Each row is a point on a landscape with many peaks, with its height.
From any point a climber steps to the highest of the 6 points nearest to it. It stops when none of these is higher. Distance is the straight distance between rows; heights are no part of it.
Lega: [ 74 133 127 111 140 116 171 122 123 165 159 118 107 127 134  94 195 120
  78 143  68  48  87 147  90 150 120 149]  height 89.1
mogan: [111 119 124 106 140  51 147 136 157 145 146 104  70 159 142 194 122  98
 132 153 114  83 120 104 134 128 152  92]  height 55.1
zepim: [108 131  89  89 133  47 142 143 178 123 165  98 101 141 150 184 125  93
 129 136 100  55  83 109 116 102 154  73]  height 70.6
Tuse: [185 175 179 135 111 108 119 125 113 129 133 172 131 173 137 237  96 157
 147 134 122 194 189 154 143 151 147 143]  height 25.0
Kifo: [ 52 110 154 140 127 136 183  93  58 166  58 118 135 163 167  25 108 125
 136 149  89 119 103  84 143 135 172 149]  height 32.6
zomuf: [147 157  99  84  88 109  91 146 150 109 126 117 108 125 127 223  65 119
 171 139 134 154 132 132 133 110 165  84]  height 53.5
Geb: [122 131  74  63 112 157  71 175 153 103 113  89  98  78 143 164  74 146
 175 145 159 179 119 132 158 114 177 118]  height 70.4
Votak: [119 109 146 176 138 164 136  99  94 126 108 149 156 107 121  64 151 160
  92 143 160 136 149 132 161 125 103 126]  height 23.4
vum: [150 114 133 139 126 148 102 117 120 131  92 140 128  82 131  94  88 157
 167 156 180 160 140 120 161 121 114 146]  height 33.3
Zopuz: [115 111 108  93 127 141 118 149 168 115  97  68 164 136 166  60  99 126
 155  86 155 102  69 106 122 110 153 131]  height 79.9
buke: [ 93 127 143 180 124 144 176 125  88 159 177 141 134 127 115  98 234 137
  51 119  92  90 132 171  82 165  82 145]  height 71.7
nub: [127 120 154 187 134 146 126 111  84 120 145 157 133 123 114  98 183 127
  75 107 132 129 152 162 138 132  80 131]  height 49.6
manuk: [114 113 117 100 122 122 144 138 163 129 140 109 118 112 134  92 156 119
 100 111  99  54  94 117  99 120 142 136]  height 85.6
gep: [171 137  91 101 135 149  81 122 149  96 130  86 136 106 128 144  88  85
 137  83 148 123  86 105 130  85 150 123]  height 72.4
nako: [ 82 116 116  81 125 105 136 156 176 123 132  96 115 113 153 113 119 127
 119 139 144 109 103  93 125 106 139 129]  height 69.0
vusub: [104 170  58  49 118 108 105 179 167  88 118  82 106  97 143 187  80 111
 144 119 145 150  97 112 124  81 175  87]  height 66.7
tus: [138 116 127 123 118 127 133 134 142 122 139 140 123 105 102 110 135 110
 111 132 143 127 148 112 134 120 121 146]  height 60.7
tosip: [158 102 141 156 136 162 118 106 122 125 118 135 151 103 113  68 140 147
 133 126 155 129 141 131 144 137 115 139]  height 27.0
dadof: [180 162 106 103 129 180  57  85 156 106 119 123 126 101 100 159  86 126
 158 118 138 185 126 138 141 110 137 145]  height 76.3
fofoz: [ 79 116 129 140 152  79 179 147 142 179 141 131  93 158 159 134 202 157
  56 127 137 107 152  91 129 174 130 134]  height 51.8
Tas: [ 63 128 125 158 147 109 172 135 111 193 178 125  96 158 148 133 234 141
  50 128  98  96 114 135  87 192 103 133]  height 81.3
Beg: [139 154 139 112 127  95 108 130 141 108 137 164  99 139 124 205  99 108
 160 141 124 137 162 127 136 126 151 121]  height 49.7
runa: [117 124 153 177 125 180 155 125  60 134 166 140 171 114  89  73 208 128
  91 115  85  96 130 173  94 155  78 143]  height 69.5
soki: [119 119 118 108 115 147 129 142 156 111 126  85 156 119 125  85 118 111
 135  91 111  79  84 109  96 102 125 136]  height 83.6
Pibip: [181 156 113 122 108 120  88 104 134 106 157 142 147 134  81 175  87 106
 162 111 112 143 127 132 103 115 132 120]  height 65.0
Kozan: [134 108 128 155 128 129 130 118 110 114 134 148 140 105 115 120 154 124
  96 128 145 131 157 131 138 125 102 117]  height 49.4
ravir: [167 138 136 130 125 100 121 101 130  85 167 169 140 134  93 167 101  71
 135 111 114 114 129 130 106 114 139 116]  height 73.7
zuvo: [137 114 140 174 125 169 121 108 103 110 128 153 137 109 116  95 147 158
 113 143 150 144 173 152 149 132  91 123]  height 32.5
ruz: [155  97 150 181 156 200 119  72  79 124  89 140 182 125 109  42 133 133
 144 123 152 155 100 137 171 138 113 132]  height 13.5
rubid: [134  93 115 140 151 136 113 124 123 126  89 109 136  89 134  71  66 146
 176 149 191 165 107 111 169 120 150 128]  height 37.0
kif: [120 108 152 192 129 139 136 110 103 143 113 154 131 111 131  83 158 159
  94 147 152 152 153 123 157 136 102 125]  height 24.5
libaz: [ 81 114 157 143 127 140 159 111 116 160 108 116 156 131 134  44 179 142
 121 133  99  91 107 133  90 147 100 136]  height 84.7
vob: [140 133 146 178 121 137 113 131  97 106 138 158 127 127 117 141 167 130
 103 137 134 166 175 144 150 149  84 131]  height 39.4
Zek: [ 85 103 138 104 129  91 174 136 160 152 138 105 103 128 148 126 167 130
  66 142 103  68 132 109 111 124 137 140]  height 80.7
piz: [126 118 152 166 152 225 156 112  46 135 122 126 198 141 112  40 169 118
 131 100  78 104  99 188 105 159  88 137]  height 45.9
Retev: [ 49 115 150 115 124 115 179 116 140 161 113 115 118 129 157  60 182 143
  93 138 113 100 115 124 103 137 125 132]  height 82.6
buv: [113 114 132 144 158  73 184 139 120 165 174 142 107 167 112 173 180  99
  88 140 104  70 139 146  98 150 111 115]  height 78.0
Zar: [204 144 119 125 148 180  71  89 143 102 109 119 145 118 106 107  76 116
 155 118 159 192 119 130 143 123 117 148]  height 64.5
zosi: [ 61 104 155 163 115 120 155 101  93 165 124 135 138 128 133  61 182 150
  84 137 122  98 127 128 135 140 112 132]  height 67.0
Vinal: [112  94 154 128 141 169 157 104 102 149  89 119 197 148 109  31 132 132
 143 110  95  89  73 137 112 163 126 153]  height 83.7
datot: [146 140 127 110 113  84 114 121 159 104 153 130 119 129 111 182  92  86
 142 136 118 107 106 124 104  97 140 105]  height 72.0
Kato: [121 166  63  76 105 110  85 141 160  86 140 100 129 108 132 169  72 116
 158 102 141 141  99 113 113  78 166 105]  height 86.0
Loba: [193 174 136 115 118 118  77  81 137 124 138 150 139 143 107 211  85 101
 160 124 126 165 142 141 125 118 156 108]  height 59.6
zumi: [ 45 104 131 141 131  81 171 153 128 186 117 123 106 143 175  93 198 185
  68 174 127 109 137  91 141 171 121 113]  height 48.0
bofa: [ 82 116 126 127 126 134 181 130 122 142 136 113 119 126 128  62 184 144
  81 130 107  80 119 120  98 131  92 137]  height 83.3
gipub: [182 115 130 158 146 187 125 110  88 115 129 144 165 116  90  85 167 121
 109 102 100 107 142 166 122 128  92 155]  height 47.1
ropev: [ 95 121 121 163 137 142 156 120  86 140  95 135 145 103 138  66 139 169
 137 144 131 129 137 116 167 123 133 116]  height 26.9
tulob: [132 124 143 185 143 102 160 132  91 113 168 153 118 150  88 160 179 105
 103 119 111 101 152 161 104 148 107 121]  height 70.8
vig: [ 74 113 140 101 134 131 161 147 152 142  92 102 148 141 146  36 131 121
 123 115 105  60  67 111 101 117 126 148]  height 83.5
sodi: [123 137 135 195 129 120 160 139  70 160 182 175 122 166 109 151 217 105
  79 116 115  98 134 171  74 161  67 117]  height 73.3
nidi: [142  98 141 123 133 159 129 110 113 112 131 125 183 122 107  77 147 125
 115  94 124  78 106 126 114 124 114 150]  height 73.8
Voz: [102 104 138 125 125 140 153 136 137 129 106 121 131 104 152  62 110 150
 154 154 153 129 118 107 159 108 150 126]  height 37.8
Ror: [129 101 138 113 129 144 138 138 141 115 113 114 155 123 141  55 120 133
 140 111 115  97  97 102 114 117 125 151]  height 76.5
pag: [218 161 111 112 129 151  55  83 135  87 137 122 143 124 103 154  75  96
 157 113 111 162 118 132 119 102 132 144]  height 73.0
Gako: [164 160 113  98 119 144  74 131 143 103 137 118 118 112 117 166  92 104
 153 103 142 145 123 119 131  96 139 134]  height 66.4
seb: [187 176 158 139 125 146  84  98 146 113 127 165 119 112 109 174 105 124
 152 143 128 181 162 136 141 131 141 147]  height 52.0
labev: [157 112 150 158 147 161 125  97  95 136  95 147 148  95 142  74 108 132
 147 144 166 171 142 117 195 128 126 121]  height 25.7
zifam: [173 124 133 123 129 129 116 106 148 110 133 161 125 108  96 137 117 123
 126 112 139 139 165 119 129 107 119 135]  height 47.5
ropal: [148 142 115 106 122  46 112 132 167 126 157 141 135 181 113 207  81  85
 150 128 128  97 124 129  95 128 140  66]  height 53.9
Sufe: [161 156 144 113 121  68 130 104 130 133 162 173 131 176 105 213 100 114
 158 147 141 125 143 141 102 130 127 104]  height 58.5
Vese: [161 134 151 165 113 143 105 113 107 100 159 187 126 137 102 184 157 118
 123 122 125 135 177 163 126 144  90 147]  height 48.2
Tedit: [221 167  73  90 135 151  48  93 140  96 140 108 165 150  84 166  79  91
 169  88 113 176  83 117 103  82 144 131]  height 85.4
kub: [ 87 117 139 164 122  93 143 142 134 166 119 149  99 120 144 111 173 158
  83 141 144 126 164 109 165 143 108 131]  height 34.3
Bine: [140 120 105 136 126 102 136 119 141 120 147 160 100 116 109 181 139  90
 117 131 116 113 140 131 104 117 140 103]  height 69.2
luv: [199 161 112 106 116 141  77  92 148 117 131 131 130 110 109 186  79 117
 177 127 120 176 134 144 115 109 154 128]  height 68.4
Totev: [107  74 143 105 148 188 158 102 131 145  99 124 197 169 142  29 147 126
 146 103  83  89  76 124 105 136 109 163]  height 76.7
loz: [115 116 138 127 126 135 157 127 133 144 147 133 137 125 108  95 179 127
 102 119 111  78 119 127 104 139 113 152]  height 83.0
Gapeb: [175 129 120 102 133 148  86 100 141  89 135 117 158 125 101 129 106  97
 125  85 115 133  94 133  96 100 121 146]  height 78.1
Sifu: [ 90  98 141 196 119 121 162 141  66 155 164 149 110 142 125 146 207 138
  65 120 115 121 141 137 129 174  86 134]  height 66.3
baze: [ 93  98 126 120 128 159 159 109 139 130  77 101 166 145 137  38 121 127
 167 107 103  93  75 117 106 145 126 145]  height 76.4
nadu: [110 160 116  80 121  55 129 178 163 121 135 111  88 164 147 240  82 113
 147 149 143 112 138 107 141 126 158  89]  height 43.4
pim: [180 149  89  91 157 184  61 123 153 120 106  90 143  90 109 133  56 147
 193 145 160 223  93 148 152 105 133 141]  height 78.7
difin: [171 129  94  93 144 168  74 152 164  86 114  79 169 132 133 121  71 110
 160  77 139 156  80  99 131 109 148 112]  height 71.6
tol: [ 71 118 140 165 123 114 166 132 107 183 159 137 105 163 157 123 225 146
  58 123 113 110 139 123 108 186 104 135]  height 73.6
lefat: [168 123 147 169 176 181 114  87  75 139  95 146 176 108 106  79 111 129
 145 133 146 175  87 135 186 120 137 161]  height 19.4
Fatum: [ 84 114 148 160 113 117 161 125  95 159 149 142 123 134 131 103 194 146
  67 129 113 110 141 157 131 146 103 140]  height 65.9
korur: [ 93 129 161 155 129 144 170 127  88 140 146 125 160 130 112  57 202 137
 116 121  76  75 108 158  83 151  86 146]  height 83.8
pafe: [145 129 107 106 128 133 112 134 160  89 134 115 137  94 129 127  89 123
 141 102 131 131 122 109 127  99 145 139]  height 65.4
vili: [ 62 113 150 193 122 136 158 101  75 162 114 136 144 143 153  60 182 185
  70 152 120 120 134 132 131 145 103  98]  height 52.9
Pafut: [ 54 114 150 132 126 121 183 118 122 163 111 116 124 129 160  32 153 175
 106 152 107 104 114  81 127 134 132 126]  height 62.6
gesud: [ 93 103 128 119 108  97 160 158 148 153 106 142 102 110 146 115 134 138
 106 151 155 131 148 104 156 131 122 126]  height 49.9
fik: [198 169 152 103 120 162  77 133 141 116 109 152 102 117 133 206  90 161
 181 159 132 216 158 180 141 122 157 141]  height 44.2
sovap: [167 107 132 129 154 166 113 110 109 133  89 110 169 114 132  60  89 147
 166 113 151 163  99 108 168 124 146 141]  height 31.3
zefab: [113 112 124 123 161  74 188 142 124 178 166 118  90 158 139 159 186  91
  78 133  95  79 116 132  99 156 141 120]  height 81.5
govop: [ 80 108 123 111 114 116 129 153 157 128 105 116 106  83 148  91 106 149
 140 139 146 121 118  93 153 114 147 119]  height 48.1
Des: [124 126  77 102 147 139  98 155 157 108  99  68 139  94 158 102  60 148
 198 124 179 187  84 108 172 119 179 111]  height 59.9
gigum: [168 134 145 153 129 120 114 106 112 104 160 176 136 136 108 181 126 104
 119 111 111 136 147 157 116 128 115 129]  height 64.1
Zov: [103 123 109  94 132 131 139 143 166 115 120  80 133 135 163  99 142  97
 116  83  96  61  75  95  87  87 140 141]  height 84.4
Muze: [ 97 132 144 168 137 103 179 148  83 175 185 147 109 153 115 154 227 102
  70 111 106  78 135 170  89 165 108 129]  height 75.5
Kun: [153 140 131 131 114 119 110 104 136  99 146 151 120 122 108 168  89  90
 139 123 124 127 146 129 104 110 136 134]  height 64.9
fafet: [ 57 136 150 124 147 123 188 112 112 181 161 114 105 138 160  84 222 144
  60 163  61  79 103 139  77 167 118 135]  height 87.4
gepek: [167 152 104  71 138 147  59 146 162 100  97  87 129  82 136 173  50 156
 181 164 150 202 111 149 162 104 174 127]  height 70.3
vofi: [131 126  84  77 134 155  80 174 149 104 106  81 123  91 154 114  63 157
 179 116 177 172 108  97 147  93 158 121]  height 65.5
Fev: [119 117 138 123 107 108 136 143 154 123 130 126  97 126 124 151 133 125
 121 126 135 114 153 103 141 110 125 134]  height 89.5
bagov: [129 112 126 131 126 145 124 124 151 118 114 103 128 103 137  93 101 129
 150 126 140 132 122 108 144 106 126 136]  height 57.9
tob: [110 110 143 154 125 161 151 113  95 120 137 150 160 122 110  78 179 128
  99 112 117 100 133 154 122 143  89 134]  height 58.2
dil: [162 178 145  80  95 140 110 157 158 125 125 154  99 128 132 227  68 151
 188 153 126 220 168 156 141 133 176 114]  height 47.6
vupop: [142 112 150 150 125 142 136 126 107 119 147 146 142 111 107 110 158 119
  96 100 134 104 134 137 119 124 105 135]  height 68.8
pizo: [ 37 117 156 117 134 118 169 102 102 162  90 110 138 139 141  17 154 162
 133 157  90 104  98  90  94 145 131 141]  height 51.5
mifid: [154 123 123 125 116 151 100 120 137 112 110 136 136  93 120 111 117 145
 128 139 154 136 150 128 150 124 134 129]  height 43.8
tulet: [151 109 141 135 150 216 159 125  91 126 127 123 204 130 106  60 151 116
 137 109  89  88 107 157 112 152  90 164]  height 52.7
Fub: [133 144  63  73 139 136 121 169 156  74 117  64 158 144 172 110  89  96
 152  58 149 130  63  99 119 104 164  98]  height 76.2
gipun: [114 131  83  85 108 122  94 170 189 101 121  78 112  96 137 146  70 139
 154 117 175 127 122  99 149  98 155 121]  height 61.5
pafot: [161 125 152 151 129  85 151 114  90 133 159 176 146 161  89 173 131  94
 116 130 118 122 153 157 100 150  98 112]  height 69.4
Reme: [ 92 123 117 106 102  85 165 168 158 140 122 128  73 121 142 174 130 148
 116 158 150 142 175 106 148 138 130 139]  height 49.3
Tar: [133 117 111 104 130  64 147 135 150 116 172 121 100 142 135 189 124  76
 122 126 106  84 108 129 110  98 139  94]  height 65.1
Dafu: [ 40 107 151 160 131 115 177  98  85 171  89 127 143 140 165  33 151 164
 107 147 115 121 120 101 129 144 124 106]  height 50.9
vebo: [153 100 112  98 140 155 104 131 141  98 141  87 157 130 126  94 111  91
 121  79 122 104  97 125 107 114 121 147]  height 86.6
pok: [ 87 108 144 120 121 127 158 127 143 136 130 104 108 124 134  73 172 150
  90 117  88  69  99 122  81 136 122 139]  height 87.2
nima: [128 131 120  89 123 141  84 146 161  96  88  88 114  89 139 126  70 148
 163 152 172 165 135 113 158 106 152 112]  height 57.5
dusu: [105 132 113 113 117 100 130 146 177 128 128 112  74 118 145 163 106 130
 133 141 146 107 151  90 132 109 140 120]  height 59.1
puba: [174 166 159 107 108 127 118 149 142 109 111 151 105 130 139 221 100 140
 155 148 136 180 188 140 159 140 148 150]  height 42.7
Buvut: [150 132 140 159 125 145 102 127 140 120 122 168 115  88 125 156 121 131
 146 164 150 158 191 139 162 132 118 146]  height 86.8
Vumoz: [132 146 135 196 130 160 171 122  70 145 161 149 132 134  96 115 209 125
  91 104 109 104 124 186 104 149  88 140]  height 68.5
Neliv: [103 142  99  95 119 103 128 154 175  94 147  83 101 115 142 145 118  92
 106 102 117  86  88  99 104  96 152 115]  height 81.1
sapok: [ 79 135 141 151 129 117 178 131 113 182 138 130 119 132 140 102 227 133
  47 126 106  91 124 152  96 158 115 131]  height 80.0
kob: [100 107 138 129 115 119 166 142 129 146 121 136 106 127 133 104 170 133
  85 122 119  83 143 126 115 125 132 130]  height 73.1
dap: [189 139  71  88 154 166  71 115 147  86 117  77 167 136 110 139  73  97
 173  76 129 167  92 116 116 104 141 143]  height 74.7
lusim: [206 127 100 111 146 182  69 108 138 100 124 122 165 144 116 110  78 101
 154  95 133 157 106 134 128 121 136 166]  height 62.3
Naz: [135 119 137 137 130  92 147 143 123 128 137 155 107 128 140 163 138 116
 102 131 130 133 169 136 117 125 123 147]  height 60.6
met: [118 148 103  97 113  69 108 138 167 106 134 112  96 150 128 231  71 108
 158 135 126 124 116 121 109 103 150  87]  height 47.7
Soban: [150 122 128 147 130 100 150 125 121 135 161 146 131 139 109 196 136  87
 105 122 115  96 129 131 105 118 119 119]  height 75.2
bez: [170 117 161 147 130 157  93 107 110 112 122 156 126 112 115 132 120 143
 125 139 133 184 186 147 178 135 102 148]  height 51.9
nupu: [ 94 106 127 156 106 107 162 132 136 145 108 128 117 106 139  94 134 166
 116 146 141 127 162 102 154 119 139 108]  height 40.1
Nefo: [ 73 107 128 134 119 117 165 143 145 157 119 132 113  97 167  77 134 172
 113 153 156 141 135 102 156 127 137 114]  height 37.6
Mudek: [166 145 142 109 112 117 101 122 148  96 140 135 107 124 110 183  85 123
 148 135 140 149 164 127 130 122 125 143]  height 53.6
Veb: [126 135 144 141 127  97 142 142 138 128 133 153  90 136 135 173 157 131
 112 127 138 132 179 130 145 133 130 144]  height 60.0
dera: [121 110 154 158 152 179 164  86  80 141  85 120 160 143 139  18 125 133
 149 121 127 124  87 111 127 123 151 153]  height 45.2
Paku: [189 140  77 100 158 186  62  99 144 117 120  99 142 112 104 125  69 130
 164 117 146 213 107 138 151  94 137 148]  height 90.3
lisu: [175 163 150 121  99 102 114 131 127 123 134 167 106 148 109 200 100 127
 161 132 122 171 178 143 135 129 135 130]  height 41.1
zile: [ 80 111 150 162 139 154 160  76  62 143  95 122 157 154 147  19 136 143
 135 141  95 113  96 107 137 135 153 139]  height 42.3
pusad: [ 99 114 120 106  94  98 133 181 163 138 116 149  84  89 155 174 110 155
 150 158 158 156 166 113 177 142 152 125]  height 37.7
zefiv: [135 153  72  77 136 109 106 153 149  80 146  76 129 130 134 158  79  78
 138  86 133 119  73  95 109  78 165  99]  height 76.6
Sube: [160 112 101 105 139 171  86 123 157 106 121  89 156 102 124 100  80 132
 153 101 153 155 110 118 154 107 144 145]  height 82.2
remaz: [112 140  82  87  89 125 113 180 162 125 118 107  87  91 139 168  88 140
 168 156 153 155 147 115 155 107 148 108]  height 53.7
Nolem: [170 165 133 131 137  88  96  98 140 114 173 177 150 154  87 204  99  93
 155 124 105 122 146 166  92 111 131 107]  height 66.2
lis: [179 129 153 152 129 148 123  94 103  94 173 164 149 117  87 141 139  87
 110  93 107 114 136 151 104 105 119 147]  height 56.8
Sov: [179 176 162 102 113  90 125 152 135 149 121 161 117 164 120 248  85 131
 177 162 131 165 185 140 123 143 144 127]  height 37.2
dar: [ 67 108 139 160 125 137 182 126 127 174 128 123  99 137 152  95 217 168
  47 146 128 103 132 117 115 176  94 123]  height 67.3
fas: [169 140 147 193 125 141 104 110 109 122 123 174 129 127 120 140 137 153
 114 139 155 169 182 165 176 144  91 138]  height 53.8
zedo: [166 166 167 178 142  97 131 102 106 139 155 192 136 171 106 206 138 115
 142 131 129 162 186 161 122 159 120 128]  height 48.5
tepak: [151 145 130 125 107  54 140 142 149 126 137 156  88 163 127 215 106  90
 125 139 113 131 146 116 126 129 147 110]  height 58.0
dek: [ 96 144  69  59 110 127  83 189 163  95 114  80 102  82 156 176  76 159
 172 142 160 166 115 120 142 108 170  99]  height 85.7
mepi: [166 165  70  92 119 149  57 147 153  98 116  79 134 104 127 157  72 128
 169 104 148 181 109 115 130 105 153 117]  height 75.6
nupo: [161 169 145 130 103 127  95 116 131  96 117 166 101 106 115 192 115 139
 152 146 137 177 186 146 150 143 120 143]  height 50.6
lozaf: [190 164 123  99 142 185  57 114 150 105 106 129 124  94 116 136  58 143
 180 161 137 218 111 168 159 120 125 157]  height 76.1
fedi: [106  94 133 142 144 156 139 113 120 141 102 105 151 119 145  29 118 151
 157 128 158 116  94 107 140 105 140 138]  height 50.7
Daba: [116 101 152 130 145 164 143 122 101 133 117 111 176 136 129  41 181 122
 113 114 104  72  97 126  98 136 111 135]  height 86.5
zop: [109 126 148 191 130 119 134 157  88 159 133 159 103 155 142 160 176 166
  89 132 144 150 191 134 150 155  83 127]  height 41.2
Seno: [127 146 129 125 107  92 149 178 119 138 105 140  71 148 143 194 122 146
 147 164 159 163 185 127 162 156 147 133]  height 35.4
sav: [111 117 150 208 132 158 127 130  64 165 159 163 133 127 123  88 190 164
  58 112 140 132 152 151 142 151  76 109]  height 55.2
vidi: [166 158 140 121 117  57 116 128 145 114 150 154 130 188 112 218  80 101
 176 151 123 121 153 137  96 137 139  86]  height 56.9
Tel: [ 86 134 137 118 156  91 191 141 125 178 171 110  92 154 159 128 231 123
  60 144  92  90 125 123 104 176 140 132]  height 82.5
Moru: [121 101 158 204 142 173 125  83  65 133 124 165 151 124 125  63 162 169
  90 131 152 142 154 170 156 135  85 121]  height 23.5
Luvib: [106 123 144 208 127 166 137 140  59 177 173 162 121 157 110 129 229 142
  58 107  96 118 163 190 108 162  62 112]  height 67.2
nelo: [127 145  99  86 139  30 120 153 169 110 149 100 100 187 128 220  91 100
 142 141 131  83  98 119 107 137 139  61]  height 59.8
zufam: [161 101 130 154 157 177 128  94 106 131 100 133 152 114 127  63  77 132
 169 128 153 168  90 123 176 125 126 140]  height 28.2
pitu: [131 112 122 118  97 141 121 141 149 126 109 136  95  91 117 162  95 146
 152 151 153 163 161 130 156 115 133 141]  height 52.6
Leti: [106 146  83  59 105 105 108 184 179 100 113 110  87 116 161 212  81 122
 167 154 164 151 131 127 142 113 163 109]  height 52.4
bune: [158 108 148 199 156 172 126  84  76 129 104 155 164 112 121  63 124 149
 109 148 157 150 121 135 183 129 106 129]  height 20.3
mozu: [ 76 103 149 125 118 116 157 113 132 144  84 118 134 135 142  45 118 157
 141 138 132 115  96 112 137 108 141 132]  height 40.6
gavi: [ 58 113 135  89 149 154 175 136 131 144  91  91 166 168 134  24 157 107
 151 135  44  50  68 121  83 165  95 147]  height 89.9
sase: [133 117 134 119 130 127 135 123 137 107 147 113 133 127 113 124 139  89
 113 101 107  61 106 124 100 106 139 136]  height 83.4
giliv: [160 177 127  71  99 116 107 170 149 116 131 146 107 139 154 229  82 135
 184 164 142 173 154 143 152 119 176 128]  height 52.3
foti: [150 136 120 130 124 104 127 127 131  98 154 122 131 122 103 156 133  90
 118 110 113  73  94 118  94 109 136 135]  height 80.6
zozi: [ 59 125 138 121 135 145 179 136 125 162 119 112 136 137 128  43 200 127
 115 136  62  66  90 124  83 171  92 160]  height 90.6
safim: [131 145  96  79 104 103 108 156 173 112 121 121  98 123 149 200  81 119
 148 136 159 141 139 119 147 103 162 101]  height 59.7
ges: [194 127 107 106 158 194  71 106 149 134 102 104 131  82 112 114  50 138
 165 161 173 221  85 142 163 110 137 146]  height 69.8
netas: [133 124 149 142 130  54 146 128 135 140 147 136  88 167 132 185 135 105
 106 141 131 100 145 131 127 133 137 110]  height 67.4
Getoz: [138 122 139 173 128 132 162 123  92 120 171 168 140 127  93 121 186 100
  89 110 108  87 133 177  94 146 101 133]  height 68.7
dol: [161 123 100  80 125 161  70 144 149 108 110  86 150  91 120 120  49 139
 169 131 164 190 116 121 133 106 149 122]  height 68.9
Mopi: [121 104 142 167 129 109 142 132 110 121 137 164 122 134 143 133 181 144
  88 141 131 127 167 125 142 140  96 129]  height 41.7
ratu: [105 108 124 102 149 164 136 129 154 114  90 100 195 171 147  47 124 117
 151 116  91  73  63 121  92 129 115 141]  height 81.2
bafer: [154 152 146 120 127  61 131 134 135 139 135 153  98 176 119 204  98 100
 150 155 140 136 168 131 126 143 131 109]  height 54.4
Fikir: [121 149  94  95 109 107 109 137 164  98 142 107 102 117 142 178 100 110
 136 107 126 125 111 105 119  89 149 111]  height 74.2
Mana: [ 85 120 161 165 135 161 150  96  65 148 131 139 151 124 125  32 163 155
 108 136 107 109 117 150  90 150 115 136]  height 63.2
senik: [122 125 148 185 135 130 141 131 104 161 144 160 109 165 116 177 176 132
  71 112 137 125 187 136 127 165  80 145]  height 51.6
tela: [124 161 104  74 127  48  86 134 175 103 151 108 113 155 128 229  83 102
 154 134 130 109 101 130 119 103 149  43]  height 52.1
punid: [176 121 130 146 149 147 110 103 122  91 131 140 160 111  95 110 141 107
 118 110 113 121 135 138 123 127 121 150]  height 81.8
kebuf: [ 73 102 142 141 125 111 164 127 129 158 100 133 123 118 163  68 164 163
 104 146 140 114 131 104 139 133 133 112]  height 58.4
nep: [ 82 110 127 136 136  79 157 173 140 186 117 145  77 143 156 137 177 155
 104 139 148 129 184  90 153 162 131 129]  height 40.5
roz: [156 171 114  99 121  88  82 109 139 100 167 126 148 133 100 196  64 101
 181 113 120 129 101 129  96  99 133  90]  height 60.5
Nilit: [144 104 153 184 110 163 119  96  89 125 119 164 159 113  90  86 153 136
 102 117 142 143 163 164 151 133  90 141]  height 33.1
binov: [ 74 107 134 195 116 140 160 131  71 163 158 152 120 156 131 124 212 157
  56 122 120 121 162 144  99 170  81 125]  height 60.4
Viluk: [178 101 138 146 165 201 127  72  98 126 102 123 201 144 101  50 128 111
 144  95 132 146  92 152 147 144 101 170]  height 4.3
zez: [169 167  64  74 129 121  76 123 141  79 136  83 148 112 100 179  71 111
 159  93 129 160 100 123 115  98 151 134]  height 75.4
nelaz: [130 149  71  60 126 137  90 175 158  87 114  64 146 101 156 133  60 138
 177 106 165 164  90 110 140  92 159 106]  height 71.0
Nugi: [ 96 120 119 114 134  80 157 164 161 172 139 132  67 141 132 180 152 128
  90 150 132 122 154  87 157 143 146 138]  height 35.5
Demer: [173 167 121  90 103 109  87 144 159 108 130 140 114 125 119 223  72 129
 178 141 117 154 148 139 124 111 155 117]  height 59.4
Gisu: [156 167 104  91 100 124  73 141 154 101 133 128  99  88 130 201  70 136
 180 137 128 177 155 128 153 100 158 120]  height 54.1
bunov: [121 140 123  90 105  97 134 187 153 129 125 128  69 154 146 229  92 125
 164 164 141 137 149 116 142 125 144 116]  height 44.1
tep: [105 105 138 114 146 167 161 135 128 130 131 109 161 136 121  47 165 131
 116 110  74  62  89 135  86 134 103 150]  height 91.9
Sazi: [148 156 134  89 104  64 123 154 158 122 128 135 114 182 145 241  64 114
 181 151 130 145 152 123 127 142 172 100]  height 48.3
gazu: [124 124 151 205 121 135  99 155  62 149 136 171 111 164 137 151 176 168
  73 121 135 168 178 146 162 154  78 131]  height 37.9
Siv: [112 121 102 117 109  73 130 147 165 129 154 121  69 128 137 197 110 107
 132 144 123 101 134 109 134 108 141 111]  height 56.3
navu: [139 148 123 103 102 132 103 162 161 117 110 139  95  96 140 190  76 142
 162 166 149 179 169 137 160 135 166 119]  height 48.4
valam: [151 151 150 163 127 102 120 132 121 117 130 145 123 142 122 196 143 125
 120 136 148 168 200 140 139 153 119 149]  height 82.0
Mavov: [108 100 107 107 128 137 130 139 157 125  96  84 135 107 155  70  83 144
 157 129 152 125  86 110 149  97 161 120]  height 59.2
tetez: [ 83 120 131 119 145  98 188 129 140 166 157 119  98 145 147 111 196 111
  68 125 109  65 111 124  93 139 110 134]  height 86.4
magov: [ 95 108 171 141 134 128 172 102  82 157  75 131 149 117 155  25 116 148
 153 148 117 119 111  94 138 128 155 149]  height 30.9
rol: [158 100 124 128 147 165 116 104 133 127 103 100 170 127 122  59  83 119
 156  87 146 123  98 110 145 123 127 140]  height 48.9
pav: [ 59 110 127 159 117  85 167 157  93 196 110 148 108 151 167 114 196 178
  75 138 138 140 156  93 150 169 105 110]  height 40.9
sizu: [115 110 175 201 158 200 156  68  36 145  92 132 181 127 126  39 156 134
 137 120 107 129 110 143 151 141 111 143]  height 24.2

Where does a climber stop that starts at each point below?
Dafu -> tep
netas -> vebo
buke -> tep
dil -> Paku
Luvib -> tep
Bine -> vebo
puba -> Paku
pafot -> vebo
Tar -> vebo
pav -> tep

Call two points neighbours if one is among the 6 nearest of the other. Go from one point of each pair to the other, from neighbour to neighbour, staying as high as possible. Name the lowest point that can't be avoided.
dek and valam -> Naz
punid and vebo -> Gapeb
tep and Paku -> pag
Fev and punid -> nako
tep and Kato -> zefiv
dek and Tedit -> nelaz
